Each scene shows the same named points in several views. A view is turned or mirrored, and shifted as a whole, has a little noise and may leave points out.
In the rows, zero is written as 128.

Scene 1
View 1
giv: [165 111 122 175 145 115 129 101 149 138 151]
dinat: [149 109 160 149 134 163 110 122 156 132 122]
libo: [157 118 132 167 147 129 121 112 147 134 141]
bel: [151 135 126 170 136 126 128 111 146 118 142]
zozog: [125 164 117 168 183 144 115 117 133 128 124]
navib: [184 106 183 158 184  99 122 108 119 139 122]
Putu: [127 158 122 162 171 155 109 118 138 127 123]
lozim: [111 173 119 155 129 174 111 131 152 103 120]
kagen: [148 114 131 164 163 145 115 109 149 147 136]
Vumo: [160 104 146 162 142 138 116 110 152 138 135]
sidel: [121 156 124 156 132 168 112 126 154 111 123]
lod: [160 105 122 173 143 125 126 103 153 140 152]
sufel: [104 193 104 158 149 170 109 125 146 108 119]
View 2
Putu: [127  67 138 140 151 142 143 169 141 115 101]
sidel: [121  76 153 124 142 158 152 182 148  96 124]
zozog: [124  70 134 140 155 144 144 174 138 113 112]
giv: [ 98  91 111 126 191 127 125 200 125 136 150]
libo: [107  94 122 121 179 133 130 193 126 131 132]
bel: [112  85 119 128 170 151 132 191 128 121 144]
dinat: [111 117 154  93 161 144 143 199 128 120 119]
kagen: [106  93 135 118 180 122 133 188 133 129 115]
lod: [ 92  86 115 123 199 126 124 211 130 126 164]
Vumo: [105 112 137 105 175 135 131 199 124 129 131]
lozim: [131  62 153 131 131 174 157 175 151  85 124]
View 3
Vumo: [113 122 147 150 112 137  92 159 127 117  89]
sufel: [ 97 166 135 113 137 149 144  96 148 161 134]
bel: [ 84 130 143 127 111 135  96 143 119 137 104]
Putu: [110 136 141 131 119 152 116 105 141 142 120]
sidel: [104 159 134 127 138 136 131 133 136 144 115]
lozim: [ 99 172 133 118 148 138 145 119 140 148 126]
zozog: [104 139 140 129 119 148 116 114 140 143 116]
navib: [110  73 156 160 101 128  70 119 112  83  85]
giv: [ 86 115 145 135  93 144  74 160 121 140  92]
dinat: [128 136 141 155 133 134 108 159 132 109  96]
View 4
sidel: [177  89 104 153 125 131 206 110 133 112 153]
navib: [127 183 116 167 141 149 146  98 154 147 116]
lozim: [190  71  99 150 123 131 214 117 143 100 146]
sufel: [194  67 114 149 123 152 212 134 154  90 153]
giv: [122 153 122 148 106 132 175  88 133 116 166]
zozog: [167 106 117 152 125 151 189 121 145 109 153]
Putu: [172 101 117 156 131 158 184 124 145 111 153]
libo: [136 139 116 154 119 135 177  97 132 123 157]
bel: [139 127 111 140  99 116 197  90 136 103 162]
kagen: [145 128 120 161 128 147 169 105 123 135 167]
lod: [126 146 120 149 112 127 175  89 125 125 169]
Vumo: [139 139 107 161 123 128 172  89 121 142 152]

In a view up to two points have been moved. Name them for each view, in the order of its rows, or write -.
view 1 => zozog
view 2 => lod
view 3 => -
view 4 => bel

Scene 2
View 1
zasul: [150 149 143 128 114 134 128 125 143 164 144]
vumud: [146 153 147 135 134 128 122 144 149 156 153]
Leki: [129 150 159 141 117 129 123 107 149 174 122]
duneb: [128 153 163 132 142 112 110 138 150 169 151]
gam: [117 147 157 131 128 132 116 127 140 149 129]
kitam: [ 76 126 166 112 137 110  84 123 126 154 129]
riv: [ 81 136 173 117 141  99  83 119 130 178 138]
zisuv: [137 146 137 129 134 142 124 157 140 126 148]
temo: [133 135 130 113  98 153 133 110 125 142 123]
fosut: [125 151 164 151 122 134 122 114 152 159 116]
kas: [145 155 145 137 132 137 126 146 148 142 146]
lifat: [117 166 188 164 152 105 105 128 172 176 128]
View 2
riv: [153 139 157 124  56  99  87 124  83  97 105]
zasul: [154 121 130 133 100  99  87 109 131  82 125]
temo: [183 108 111 136  88  76 106 130 135  86 141]
kas: [162 119 141 144 110  96  77 109 106  80 128]
Leki: [145 137 145 130  73  88  79 119 138  89 129]
duneb: [144 133 152 129  87 114  73 106  97  87 109]
zisuv: [179 109 139 150 117  95  78 114  90  78 136]
lifat: [132 160 183 131  70 104  53 112 100  95 120]
View 3
kitam: [110 108 122  96 133 142 155  88 109 148 188]
zisuv: [121 160 132  77 121 126 121  99 150 126 123]
Leki: [116 136 164 126 160 143 135 104 136 112 157]
duneb: [111 134 141 111 129 150 121 129 127 123 156]
riv: [106 104 133 109 134 154 150 109 102 142 191]
gam: [119 135 143 101 143 134 137  97 137 125 155]
lifat: [127 120 155 131 145 136 116 148 143 131 184]
temo: [115 159 149  94 158 137 155  59 138 108 125]
fosut: [127 140 162 120 164 130 136 103 148 119 157]
vumud: [118 171 145  94 125 143 109 120 152 108 112]
View 4
fosut: [108 128 176 130 120 116 170 136 115 119 136]
gam: [114 139 186 142 135 110 153 145 126 128 122]
lifat: [123 147 163 122 135 134 163 171 111  80 138]
zasul: [ 86 156 187 139 134 105 146 132 105 139 138]
duneb: [111 167 178 138 147 118 146 164 112 111 128]
kas: [ 95 140 198 137 142 116 129 143 109 129 126]
vumud: [ 89 155 194 138 149 115 128 147 100 126 129]
Leki: [101 147 175 132 122 112 172 137 111 127 142]
kitam: [153 154 177 159 136 104 169 166 157 129 106]
temo: [ 96 128 198 151 124  93 157 116 124 168 127]

In a view up to two points have been moved. Name them for each view, in the order of its rows, or write -.
view 1 => -
view 2 => riv
view 3 => vumud
view 4 => -
